Points, in no order, along strands that fork, close into loops and pass close to each other.
Two points are linked if the straight distance between their rows is under 202. Some points are linked to none.
sude: [-41  32 -16  25 -17   6  52 -33 -51 -20 -23  45 -23  -3  60 -18   5  38
 -32 -44  20 -28 -17 -37 -66 -29  32  45 -17  15  52   1  10  -6  83  -6
  45  23 -33 -19 -14   0 -52  49 -12  31 -45  32 -29   3]
bigi: [  4  55   0  17  11 -34 -48  14  37 -15 -21 -29  10 -21 -12 -19 -27   3
 -20 -52 -16  28   5  51 -16 -41  39  23  44 -36 -27   8 -33   3  18  -5
  12 -15 -15   9 -53  38 -22 -12  30  15  23 -18 -11 -42]
keto: [-49  -6  -6  88   2  -1  33  26 -39 -28 -18 -13  39  17  12 -63   3  36
  24 -38 -35 -51   2 -30 -28  11  54 -51  -1  59 -22 -30  -6 -26  27   1
 -16 -16 -26 -49 -22   2  24  37  -5   7 -20   6  40  27]
pusu: [-17 -51  20  16  23 -12  -8 -50  40   9 -41  43   8 -10 -52 -35  17  35
   5   2  92  -3 -30 -74  37   7  -2 -16 -11 -26 -12   0  26   4 -37 -44
 -23  15 -44  27  -7  55 -30  13 -15 -33  -2   4  12 -46]
mak: [ 14   4   4  16  34  23 -20  14  28  35 -19 -14  -6  69 -24   2 -35 -44
 -26 -52 -28  54  11  61 -59  28  11 -13   2  -6 -47  42 -14 -32 -50 -22
 -10 -87   2   2   6  59  -7   7  -6 -16  10  13  21 -55]
kabad: [ 79  -6  -1   5  -9  18  -1 -50  -2  -6 -20 -24  28  -4  -8   2 -31   9
   8 -11 -13  -3  28  26 -45  33  11  41 -11 -24 -44  79  -2  27  22   1
  -6  -8  -8  31  23  62 -72 -34   9   9  36  26  -5 -38]
duru: [-78 -28  53  87   5 -23 -26 -46 -11  21 -12  52 -13 -22  23 -34  31  48
 -32   6  34 -26   7 -58   7 -57  28 -43  39  13  11  -5  24 -10  10 -50
  -1  32 -15 -16  -7  25   9  -2  11 -41 -46  -7  45 -34]
tonas: [ -2 -10 -33 -46  11 -50  10  47  30 -14 -44  21   4 -19 -73  10  15  48
 -15 -59  52  -1 -34 -14  17 -48 -34  12  -5 -42 -35  -8 -35 -27  30   2
  29 -11 -61  13 -49  26 -15 -14  14  20 -33 -23 -28 -12]
vigi: [-41 -17  11  46  30  26  22 -39  18  32  12   5  39  23  12   2   2 -18
  21  14  -2 -38  23  -2 -32   8 -27  -4 -25  16  -7  17   9  34  21  38
  -4 -38   4 -99  30 -42  -2  31   1 -76 -39  53  31  15]
zatol: [-14  24 -52 -27 -11 -42 -52  -6  49  20   8 -14  21 -52 -64 -30  37  50
  28 -26  46  14 -23  -6  92   6  11  52   8 -32  -8 -11 -23  27 -15 -15
 -15  -4 -26   0 -24  -7   3  22  25 -57  25 -11   6 -20]
Veg: [-25 -23   5  -7  37 -18   7 -37  30 -30 -32  52  41 -32 -17 -31  19  41
  -5  10  98 -18   0 -73   0 -41  21   8  -8 -18  51 -19   3   9  22  -6
  23  53 -64  12  12  28 -74   9  13 -20   6  14 -12 -11]
Ruzo: [ 14  25 -41 -54  45  37  43  42  38 -30 -21  -4  49  41 -58  46 -16 -52
 -32 -17   9  36 -12  42 -25  41 -14  13 -12 -18   8  -9 -45 -28 -50  43
  18 -44  17  -5   4 -35 -21  23  17 -52   7 -28  21   1]
mogoz: [ 47 -35  48  23   7  18 -20 -40  16  36  21 -22 -28   2  31  51 -24 -64
  20  51 -17   8  58  32 -18  13 -33 -22   1  10 -12  94  35  25  -7  -2
   3   2  42  16  60   5 -18 -66  -7  -1   8  24   0 -29]
Baz: [  7  38  -5 -53  -6 -20  22  62 -38 -24  -6 -20 -13  -2  71   5  -1   8
 -14   8 -10   3 -39   1 -11 -60   9  -3  14 -18  34 -33   1 -18  18  -8
   7  37 -17  22 -39  12 -14 -23 -20  59   6 -49 -34  -1]
zifu: [  7  44 -14 -52  13 -35 -26  34  44 -18 -22 -13 -25   6 -10  23 -36 -12
 -43 -44   1  73 -10  57 -20 -54   2  18  32 -59 -12  27 -21 -12  11 -14
  25 -26 -12  56 -34  46 -29 -42  22  36  13 -19 -18 -44]
Kubof: [-12  -1   7 -51   1 -33 -29  12  39  25  51  27 -86 -47  -7  25  28  -7
 -16  44  40  34 -13  -8  91 -29 -63  21   1 -34  53  -8  20  16 -41  -2
 -14   0  29  11 -24 -32  39 -24 -11  19 -13 -23 -12  -6]
kif: [  3  32 -18 -12 -37   7  48  39 -88 -30  28 -30 -27  -5  19   2  28  52
   2  -2 -35 -16 -42 -20  28   9  24 -23 -16  29   7 -41 -12 -50  29   2
 -27  43  17  12 -14 -39  54  41  -1  31 -16 -32 -14  75]
peli: [  5  22  31  44   4  22 -21  -8 -33  34 -26  13 -11  42   7  17  -2 -26
  -1  27 -36   8  -2  -3 -16  45  33 -61  19  27 -45  66  -1 -44 -31 -50
   7  59   7  64  39  69  27 -11 -17   9  -2 -23  17 -15]
Fime: [-52   4  41  91  39  -3 -35 -47   9  54  -2  32  24  39  29   3 -14 -11
  -4   2  16  -1   9  -1 -73 -12  26 -33  11   4 -30  88 -10 -10  17 -11
 -14  -9 -10 -42  34  40 -18  -1   6 -78 -49  31  40 -70]
rera: [ 36 -55  40  22  28   3  51  -9   3 -18  -5 -16  79 -20  21  37  21  49
  69  48  15 -47  13 -19  -6 -14   5 -12  -1   7 -48  16 -20 -23  68 -24
  53  24 -10  -6  27  -8 -36 -71  15 -25 -16   2  -2   5]
fufuz: [-12  18 -56 -45  36   5  44  62  19 -41 -38  -6  40  41 -66   9  -2  -8
 -18 -51   2   9 -27  22 -11  26  -4  21 -20   4 -13 -56 -59 -45  -6  20
  10 -56 -16 -11 -30  -7  -4  44  -2 -20  -2 -28  -2  22]
gume: [ 29 -14  -3 -20  49  38  13  34  53  11 -22 -20  28  44 -37  48 -23 -51
 -20  -3  -1  61  30  50 -46  28 -24 -17   7 -11 -21  36 -10 -21 -78  24
  15 -52  19   7  13   2 -30 -36  19 -40  18  -8  15 -47]
bikar: [-14  -2 -12 -81  15 -10  23 -14  48 -33 -20  37  -8 -19 -32  33 -15 -32
 -58 -12  60   6 -31  -8  -9 -42 -65  42 -17 -53  47  12  -5  22  43  74
  48  -1   0   2  -3 -21 -42 -25  -4  46   3  -3 -29  28]
vivid: [ 27  24 -25  19 -22  11 -12  52 -25 -55  -6 -51  91  -2   9 -60 -26  29
  64  29 -32 -19   2  -3  17  36  47  20  18  30 -10 -55 -11  42   3   4
   4   7  -7 -28 -10 -21  16   4   6  16  63 -14  16  12]
pasi: [ 27 -48  22 -35  -4   4 -54  55  17   8  42 -10 -40   6  14  24   6 -27
  10  57 -41  51  37  31  34   9 -10 -30   6  14 -31 -12  30 -28 -54 -53
 -17 -18  13  48  -4  10  63 -57  -2  52  55  -5  -1  -6]
lizub: [ 32   4  -4 -73  23  -8   9  25  18 -31  -3 -33 -21  10  14  46 -32 -19
 -19 -13 -16  60  -9  59 -12 -20 -32  44  -1 -46 -11  31  -3 -25  29  -4
  25 -49  13  52   4   8 -41 -72   2  37  22   8 -32  -5]
Bep: [-54  18   4  81 -19   0  15 -26 -36  -5 -39  13 -10  10  -2 -55 -11   4
 -12 -66 -34 -40  -2 -15 -66   8  57 -36  -6  41 -25   3   5 -21  29   3
 -24   1 -14 -25 -21  50   6  66 -16  20 -20  16  23  11]
palo: [ 19  -7 -20 -78 -42 -20  40  36 -44 -33  15 -21  -7 -42  46 -19  -1  30
 -13  28 -44 -18 -36 -34  29 -45 -44   9  -1   9  44 -67  17  10  -5  -6
  -2  42 -16  19 -36 -19   2 -29 -42  72   5 -20 -49  32]
dade: [ 31  39  -7  32  -7  10  27  10 -25 -37 -30 -27  83 -17 -16 -26  -3   7
  49  53   5 -40  12  -1 -17  43  42 -21  12   4 -29 -13 -18  28  -1  40
   4  69  18   1  17 -13 -13  -2  30 -24  26 -51  18   6]
bip: [-21  30  -1 -21   5   3  59  45 -72 -20   2 -19  -2  13  34  34  27  23
   0 -25  -2 -32 -49  26  -4 -23  -6  24 -28  14  17 -24 -45 -51  77  27
  14 -11   7 -35 -26 -48  20  36   0   0 -34 -23 -15  68]
tifi: [  1 -56  34  15   2  11   2 -67  23  12 -20  33 -14 -21  -8 -19  26  22
  22  56  48 -26   6 -73  56  32 -29 -31  -7   4   4 -13  50  11 -35 -51
  -8  48  -5  32  18   4  -2 -14 -35  -6  -8  -2  13  -8]
fubop: [ 16  36 -25 -32 -34  -4  46  -6 -63 -35   3  12 -66  -4 -35  16  17  49
 -14   4   0  -2 -40 -23  29  26 -10   0 -38  -6  13 -25  -7 -22  15  11
 -15  64  21  34 -14 -12  35  53  -2  22 -24 -40 -50  63]
Melov: [ 33  -2 -23 -60   8  44  43 -14  20 -24  -2  27  30  33 -37  47 -23 -82
 -29  -2 -27 -13  12  25 -28  76 -55  27 -45  -9  28  -4 -16   1 -25  71
  11 -37  49 -12  33 -50 -16  25   4 -45  13   2   8  26]
Metaz: [  3  42 -37  31  19   0 -25   0  37   7   8 -23  68  26  36 -49 -48 -17
  43   3  20  32   3  10 -16  -2  39  49  26   5  35  17   2  52  -6  -3
  18 -39 -15 -45   7   2 -60 -13   5 -31  53  33  19 -57]
kive: [ 22  25  26  21 -19  22  -6 -29 -36   0 -18  51 -59  34 -14   8  -9 -35
 -29  13 -44  15   4  -2 -22  75  40 -49 -23  11 -10  31  30 -26 -52 -15
 -23  62  34  73  10  56  36  28 -27  42   9 -24 -15   5]
fitab: [ 67  39 -29 -19 -15   2 -37  59 -22   1  63 -68  13 -25  22  33  12  27
  33  40  -4  66  -5  41  30  12  36  31  29  -4  -8  38 -47   3   4  -1
 -14   4  23   5  17 -34 -18 -44  40 -49  44 -36  18 -37]
tiko: [-62  41  -3  12  46 -24   3  -4  51   4  18  17  37 -12  50   1 -11  -3
  -5  22  62  -8  10 -14 -41 -88   8   9  27 -30  82 -11   0  20  37  45
  43   9 -19 -56  -7 -36 -57 -37  25 -21 -18  -1  -1 -12]
Ris: [  4 -18  26 -18 -44   4 -46  34 -20 -20  63 -26   1 -16  17  -9 -28 -31
  -9  31 -41  -9  29  36  12  -5  11  19  -1  27  25 -65  30  36 -15  26
 -12  -8  26  -9   3 -66  68   7   9  61  39   0 -20  40]
Kekul: [  8 -33 -29 -44 -67 -40  19  -5 -18 -10  42   2 -20 -70  11 -31  21  57
  -4 -12 -39 -49 -14 -63  55 -55 -57  21  -2  28  22 -59  21  10  10 -12
  -2   8 -33   4 -17 -30  29 -21 -42  60 -16  37 -17  25]
zogo: [-43 -45  25  32  26   8  43   8  12  -8 -14  -8  63  28   6 -16  -3  31
  22 -18 -30 -78  23 -18 -50 -14 -27 -23 -23  39 -51 -26 -10 -18  34  26
  10 -55 -20 -94 -16 -25  15  22  -8  -7 -35  31  17  50]
guku: [-14  25   7 -58  17 -24 -23  20  66   1   7  38 -70 -26 -33  34 -12 -52
 -43   6  55  57 -14  11  34 -18 -27  20   5 -67  54  -8  11  32 -66  24
   5  -2  28  26 -50   0   9 -22  -5  29   3 -28  -9 -32]
kovik: [ 21 -25  22 -42 -22  -8 -41  30   7  18  67  16 -99 -22  18  39  12 -18
 -11  73 -17  40  19  13  58 -14 -34 -32   6   3  22 -20  37  -2 -40 -23
 -25  14  34  43  -6 -13  71 -28  -7  56   4 -23 -20  15]
rato: [-31  74 -75 -53   9  -8  -3   9  -3 -13 -13  -2  15   0  26 -32   3  -7
  14 -30  53  33 -59  -3  31   7  41  46   1 -37  70 -16 -16   9  -9   4
 -13  16 -15  11   2   4 -63  64   2 -18  26 -12 -20   7]
Miv: [-37 -38  56  60  -4 -19 -42 -34  54   8 -41  -1  35 -10   6 -47 -36  20
  -9  11  26 -29  45 -13 -68 -54 -20 -25  53 -29 -25 -16  14  30  -5  11
  -2   4 -33 -24 -27  59 -29 -29 -23   8   0  17   1 -55]
Mes: [-13  25 -16  28 -19   9  73 -44 -37 -27 -67  30 -20   7  -7 -23   9  11
 -17 -46   2 -51 -11 -26 -59  35  23  21 -40  26  -1   0  -2 -18  64  18
  13  23 -20 -14 -12  20 -36  83  -8  20 -40   9 -27  47]
beb: [-40  -7   5  16  62 -36   4   8  59 -22 -13  29  62  13   6  -2   3  41
  -9   3  83 -19  -2 -43 -44 -91  35   2  20 -18  35 -13 -39 -20  41  13
  41   0 -58 -40   3   3 -64 -19  39 -31 -24  -1   2 -20]
Fibak: [ 41  20  -6 -19  19   7   1  71 -31 -13  36 -52  18   6  28  44  28  18
  53  60  -2  18 -10  34  35  12   5 -10  18   0 -14  -6 -43 -23  12 -20
   5  16  38  12  14 -41  16 -40  13 -23  18 -37  11  18]
foze: [ -7 -63  -9 -20  12  16  37  16   0  24  -3  20 -31  19  53   3   5 -15
 -13  -5 -31 -33 -10 -49   6 -16 -56 -21  -5  52  24 -39  42 -50 -13 -33
   5 -32 -13   5  -6 -15   1 -26 -58  55 -28  42 -21  24]
Gefo: [ 32  -2  14 -91  -6   4   2  12   9 -53  12 -36 -35 -27  -2  56 -37 -15
 -40  12 -36  39   7  69  -6 -15 -49  49 -29 -41   5 -19 -17   0  25  44
  34 -42  30  53 -11 -36  14 -63   7  25  27  -9 -47  16]
bude: [ -2  -1   9  52  50   8   0  -6  21  32 -17   4  16  64  19  16 -32 -19
 -20 -42 -20   9  12  34 -85   0  -1  -9  -8  -7 -55  75 -19 -38  15  -5
   8 -77  -4 -26  16  52 -34  -7  -6 -11 -19  40  17 -29]
Pado: [ 29  -1   8   9  21  43  63   5 -54  -6 -17  13   0  58 -23  47  28 -29
  -5 -12 -40 -30  21  36 -56  62   2 -40 -36  13 -55  11 -19 -52  14  26
  -4  -9  21   6  19   0  23  23   6 -15 -26 -14  -2  45]
Ketu: [-51  31  17  39  12  29  54 -47 -27   4 -16  49  10  33  62  -9   9 -37
  28  42   8 -23   6 -48 -31  33  42 -51   5  32  44  -8  24  13  25 -10
  35  71  19   2  41  -9 -30  22 -12 -13 -48   9   7  -4]
soko: [ 31  26  16  41  12  27  40  29 -61  -9 -16 -21  64  19 -21   8  21  -2
  42  30 -40 -34  24  26 -56  41  50 -62 -12  20 -63  19 -27  -9  10  40
   3  40  32 -15  18  -4  26   2  30 -30 -14 -46  26  10]
bebi: [-27  60 -58 -27  -5   2  21 -18  -3 -12 -34  35  -6   3  -9 -38  -8 -41
 -20 -22  30  -2 -48 -20  10  37  29  23  -5   2  75 -46   8  12 -24  20
 -19  20   3  10 -18  -8 -21  88 -15  -2   6 -23 -27  22]
kitok: [ 29  35 -19  40 -45  -9 -94 -12 -18  30  23 -25 -12 -14 -27 -38   4  19
   7 -15 -17  46  10  24  22  31  62  21  37 -14 -36  40 -23  50 -22 -16
 -38  16  -1  10  17  51  22  18  39 -25  53 -15  20 -47]
kon: [  8   5   3 -38  -7  -4 -23 -10  -9 -13  61 -21 -43 -18   6  31 -24 -42
 -31  -6 -30  13  22  70  10 -15 -20  43 -14 -10  42 -19   9  29   5  39
   2 -47  41   1   7 -49  40  15  14  16  21  17 -25  40]
Pemo: [ 40  23   8 -11 -24   0  70 -24 -47 -40 -53  -4  12  -9  -4 -13 -24   5
 -20 -12 -41 -40  -9  13 -62   8  21  27 -41  12   0 -34   1   8  66  34
  14  33   3  21 -36  25  -6  17  -5  62  -9  -6 -62  57]
lep: [ 26  28 -32   0   4  27 -32 -14   3  16  13 -18  16  23  26 -12 -66 -78
  -6 -10 -28  43  18  48 -32  31   9  48  -3  -1  46  39  32  76 -31  43
  -3 -54  30 -34  33 -26 -25   8  19 -19  43  44  13 -32]
Kada: [-24 -82  24  32 -11   5  13   6 -21  29  33  19 -33  -8  53 -25  40   9
 -14  -1 -24 -27  -6 -62  37 -45 -25 -56  14  76  18 -48  48 -32 -25 -52
  -7 -13 -14  -5  -1 -29  38 -22 -29  33 -49  49  34  20]
tovis: [  6   7 -18 -34 -38 -27  26 -35 -19  -5  18  40 -67 -26 -97  33  26  73
  -6 -15  27 -25 -24 -34  78  41 -42  25 -50 -32  -8   1 -13  -6  13   0
 -23  34  12  19 -13 -15  51  49  -4   0 -32 -18 -32  45]
dida: [  8 -18  -9  17 -64   9 -31  41 -43 -41  39 -41  21  -2  15 -46 -17   4
  31  -7 -67  -8   4   5  26  14  65   5   4  61  -2 -62  22  33 -11   0
 -35  -7   0  -8  -2 -31  62  16   6  60  49   7   1  48]
pup: [  5 -18 -26 -17 -47 -47 -56  10  27  -7  22 -26  10 -61 -65 -24  34  90
  33 -32 -18  -8   5 -10  97  -3 -15  23  13  -3 -40 -38 -27  39  -8 -18
 -31 -11 -15   4 -37  -9  58  18  24 -20  34 -12 -13   6]
ligo: [  2  24  32 -39  18 -13  46  68 -63 -14 -13 -36 -24   7  44  64  11  10
 -37  -1 -19  13 -36  65 -32 -59  -8   1 -16 -30   5 -18 -38 -41  63  37
  17   2  20   5 -36 -25  14 -36  15  26 -27 -57 -30  42]
Mag: [ -3 -55  35  -5  -6 -11  17 -38  31 -17 -13  -2  53 -55 -30  13  22  55
   9  32  27 -81  19 -22  22 -38 -55  21 -10 -18 -30 -20 -19 -12  55   7
  34  18 -34 -36 -10 -24 -14 -19  10  -6 -11  -1  -2  17]
tapun: [-35 -58   4 -18  24  -6  -8 -45  96   4   9  11  66 -22 -40   1  -7  13
  -6  -1  56 -38   8 -34  27 -40 -67  52 -18 -21   8 -21 -13  -2  14   0
  19 -44 -28 -53  12 -31 -40  -4  -6 -40   2  36  12  -8]
Teli: [  7 -36  17  31  25  14  53 -41  -2 -34 -15  24 107  10  19  11  12  35
  66  39  32 -55  29 -53 -33  12  34 -11 -15  25  -6  18  -4  13  46 -18
  45  30 -17 -28  45  -3 -69 -23  17 -56 -20  16  18   4]
kuri: [ 20  22   5   9 -11   1 -54 -22 -13  14  54 -37 -38  -3   4  32 -22 -48
 -35 -59 -44  32  37  95 -25   5  20  41  -3 -17   8  43  -2  43  21  41
   1 -72  33 -11  24 -21  21   2  36  -1  26  40  -5  -5]
Lano: [ 65  42 -12  24 -27 -22 -77 -10 -27  18  60 -46 -25 -34  -6   9  -1  31
  12  22 -26  51  11  47  17   9  39  39  28 -27 -40  73 -43  20  19 -16
 -22  24  14  24  12  29   1 -32  59 -17  45 -18 -15 -38]
dak: [  0  -1 -47 -41   7  -9 -24 -22  63  14  14 -23  40 -46 -49  -4   9   3
   6 -15  62  29  -8   0  50   1 -23  54   1 -31  21  28 -26  21 -10   9
  -5 -34  -9  -9  25 -21 -52  -5  17 -57  33  23  11 -29]
mit: [ 38 -22  -9 -59  19   5  24  21  39   2  -4  19  11  -7 -87  58  34  -1
  22  21  45  19 -10 -12  59  50 -57  -7 -38 -32 -29  25 -26 -33 -37 -11
   2  13   2  48  20 -14 -10 -22 -10 -24   0 -29   4  -1]
Gom: [ 11 -50  21  65  -8  26 -27  16 -29  24  30 -26  17  30  17 -30  28  10
  52  16  -6  -6   6 -19  33  46   6 -35   7  39 -47  10  16   1 -20 -41
 -23 -12  -2 -27  55 -20  41 -19   1 -22  17  24  56   0]
sesu: [ -9  28   5  -3  -8 -17   0  -8 -14  19   4  10 -42 -10  53  -2   2   0
 -17  20  20   8  -4  -9  11 -31   4   2  20 -15  33   7  21 -21  14 -29
   6  47  -6  28  -6  19 -16   0 -11  35  -7  -8  -6 -16]
Zos: [-17  30 -58 -26 -47  -7   0  -5 -28   9   7   7 -64   5  75 -40  -8  11
   2 -73 -38  32 -53 -32  28  -3  43  27 -11  46  42 -16  26  -6  15 -68
 -38  -5 -10  29 -14  45  -9  53 -32  40  10  58 -13   4]
vaf: [ 22   9  21   4   3  22  30 -23 -24 -11 -26  44 -54  35 -43  55   1 -49
 -36 -13 -18  -4  23  39 -41  54   0 -28 -37 -18 -15   3   5 -19 -29  36
  -4  20  28  40  -4  10  31  35  -3  12 -16 -37 -19  27]
Kan: [-23  28 -57 -33 -42  -1  28 -12 -19  -5 -22  33 -53   9  37 -56  -3 -30
 -14 -43 -14   5 -61 -62  20  13  13   6   1  40  80 -53  25   1 -37 -21
 -31  14  -9  22 -41   7 -14  63 -49  28  -3  18 -16  26]
fipa: [-16   1  16  27   7 -32 -50 -12  76   4 -34 -13  23 -38  -8 -48 -38  12
 -22 -15  16  -2  30   5 -20 -78   6   6  64 -39  -5 -16  -7  41 -16  13
  18   0 -44  -6 -52  37 -40 -36  10  34  20 -15 -19 -62]
dolug: [ 20 -21 -27 -58  30   3  10  50  15   4  20 -30   9   7 -15  30  29  18
  26  13   6   6  -4  23  62  21 -51  16  -3   1 -34  -1 -24 -55  -2 -45
  -6 -52  -3   8  11 -28   9 -17 -12 -19   8   7  11  19]
fufaz: [  7 -49  -4  -4 -10  12  -9 -18  21 -10 -31  -5  11  -2 -48 -28 -15  -6
   8 -20 -19 -30  24  14  -1  27 -27   6 -13   5 -24 -23  20  16 -40   0
 -17 -40  -2  -2 -18  16  13  24 -33  12  26  19 -14  11]
Rosef: [ -2 -23 -34 -31 -67 -47  -5  25   3   8  34  13 -37 -63 -50 -35  35  57
   4 -65 -36 -17 -27 -48  73 -43 -18 -10   2  31  -8 -60   5  25 -34 -12
 -33  -7 -26  14 -50   3  76  -4 -10  29 -15  20  15  21]
pomub: [-33 -22  17  -1  56   7  19   9  53  32  -1  14  -4  54  47  -5 -27 -58
 -23   2  -9 -20  14  -2 -35 -38 -56 -27   4  25  29 -24  34  -3 -28  11
  15 -58  -5 -38  -8 -16   9 -12 -25  28 -39  27  -6   0]
bir: [  4 -84  24  23  -1  45 -37  31  15  22  -7 -10   8  28  19 -27  19 -43
  38  56 -30  28  13 -36  45  40 -12 -48  14  41 -23 -24  50   1 -81 -54
 -20 -10  18  13  25  10  48 -44 -29  32  42  17  14   3]
popu: [ 29 -56  39  44 -52  37 -48  28 -56  18  32 -57  31  14 -48 -28  15  23
  39  12 -18   3  34   6   3  65   2 -16  18  15 -71   5   3  37 -34   8
 -47 -13  10 -23  43 -24  38  11  12 -33  30   2  44   9]
kegi: [-36 -50  16  67 -19 -17 -30  -3 -17  16   5  17 -31 -17  32 -50  37  41
 -18  -2  -8  -1 -13 -65  60 -45  22 -71  30  51   2 -27  27 -32 -31 -48
 -18  29 -21   3 -22  19  48 -14 -16  17 -41   5  66 -16]
rugig: [-21  11  16 -20  51  11  29  15  26  20 -16  21 -42  54  55  40 -36 -85
 -59 -15 -13  15  13  34 -64 -43 -45 -28  11 -21  37  13  25 -20  -2  30
  37 -35  22  -5   1  -9 -10 -28 -11  55 -32   3 -22  11]
rok: [-35 -26   7  25  10  23  38 -53   3  -8 -30  38  29   9  21 -35  28 -12
  31  45  37 -45 -16 -76  31  50  -3 -37   2  35  36 -35  34  14 -22 -23
  13  59  16   1  39 -39 -14  26 -10 -47 -21  -4  19  16]
gopop: [-61  22  53  99  -7  -7 -50 -74 -30  40  -6  31 -26  -5  12 -29  18  10
 -17  13  28 -13   1 -24 -11   0  45 -39  17   9   1  60  24  -4   9 -30
  -8  55   0  -6  23  34  12  29   1 -54 -31  12  39 -34]
Mumi: [ 19   1 -44 -55  10 -16  35  44 -10 -35 -40  11 -25  10 -61  34   1  23
  -7 -65 -14  12 -26  30   1   3  -8  24 -29 -18 -42 -32 -27 -40  20   2
   8 -26 -32  37 -55  32  19   6   7  12 -19 -23 -33  23]
liru: [ -61   46  -10   11   33   -3    9  -18   39   16   15    7   42   -9
   21    5   -6  -28    2   17   23  -22   20    5  -31  -44   -3   11
   -5  -12   48    9  -10   37   19   67   23  -16    0 -101   -4  -67
  -17    9   30  -53  -30   16   10   11]
pid: [ 58  -3  33  16   7  25 -26   7 -28  47  18  -8 -23  28  18  61  -7 -47
  13  36 -44  33  28  35 -22  33   6 -29  10  18 -48 101   4 -24  -2 -27
   4  23  43  46  60  34   9 -55  -4  -4   3   3  16 -30]
gal: [-62  29  41  43  37  10  31 -34   0  38 -11  45  -8   1  43   9 -10 -53
  12  42   1 -33  37  -9 -44 -34  21 -78  16   6  20   7  27  29  23  34
  32  70  16 -27  24 -23  14  10  13 -14 -69  -8  -1 -15]
bubus: [-29  43 -23 -17 -17 -22 -23  -8 -38  34  31  -9 -83  -1  83   5  12   4
 -13 -33  -3  42 -30  12  31 -17  14  25   5  -3  39  26  14 -31  26 -47
 -25  -5   5   8  -1  14   8  30 -20  17   0  20 -10   1]
Zut: [ 20  11  42  65 -31  -4 -35 -81 -11  48 -11  22 -47 -29 -45  13  16   4
  -4  21  42  -6  21   5   1  18   1 -19  -3 -38 -35  83  12  16 -12   5
 -33  46  22  12  26  39   2  17  -8 -31 -13 -14   6 -30]
feg: [ 30 -14  19  45 -58  38 -78  -3 -50  54  29 -35  -9  13 -41 -40   0 -10
  13 -28  -2  42  16  11 -14  62  31  18  21  -2 -33  25  10  69 -37  29
 -63 -13  18 -13  33  29  29  49  20 -51  37   5  39 -38]
tabar: [  7   0 -21  -4  12   3 -52  58  39  12  20 -40  25  23  65 -37 -30 -24
  46  41  -5  56  -7   9  35  -4  12  27  43  26  26 -34  17  20 -33 -58
   5 -33 -15 -26  -5  -6  -7 -27 -13  16  61  36  16 -35]
sed: [ 58 -19  23   0 -31  -1  -5 -36  11   1   6  -3 -12 -41 -95  41  20  43
  16  17  28 -13  25  20  20  37 -30  -2 -24 -48 -58  60 -26  22 -22  27
 -27  14  21  19  12   5  -8   0   3 -42  -3 -30   3 -10]

A piece is two or more points that can be reached from each other along the links. Count, over all rows, the pieces, the separate loops (a circle has one, a figure eight two, a Y none), the forks (points with three links) and the tips (points with one).
pieces => 4
loops => 0
forks => 5
tips => 13

A tip is a point with one link. Name the tips that can be reached along the links from each point below, in the order of the rows.
gume => tonas, Melov, guku, rugig
Metaz => mogoz, Miv, tabar
bubus => rato, tovis, Teli
zogo => sude, Pemo, gal
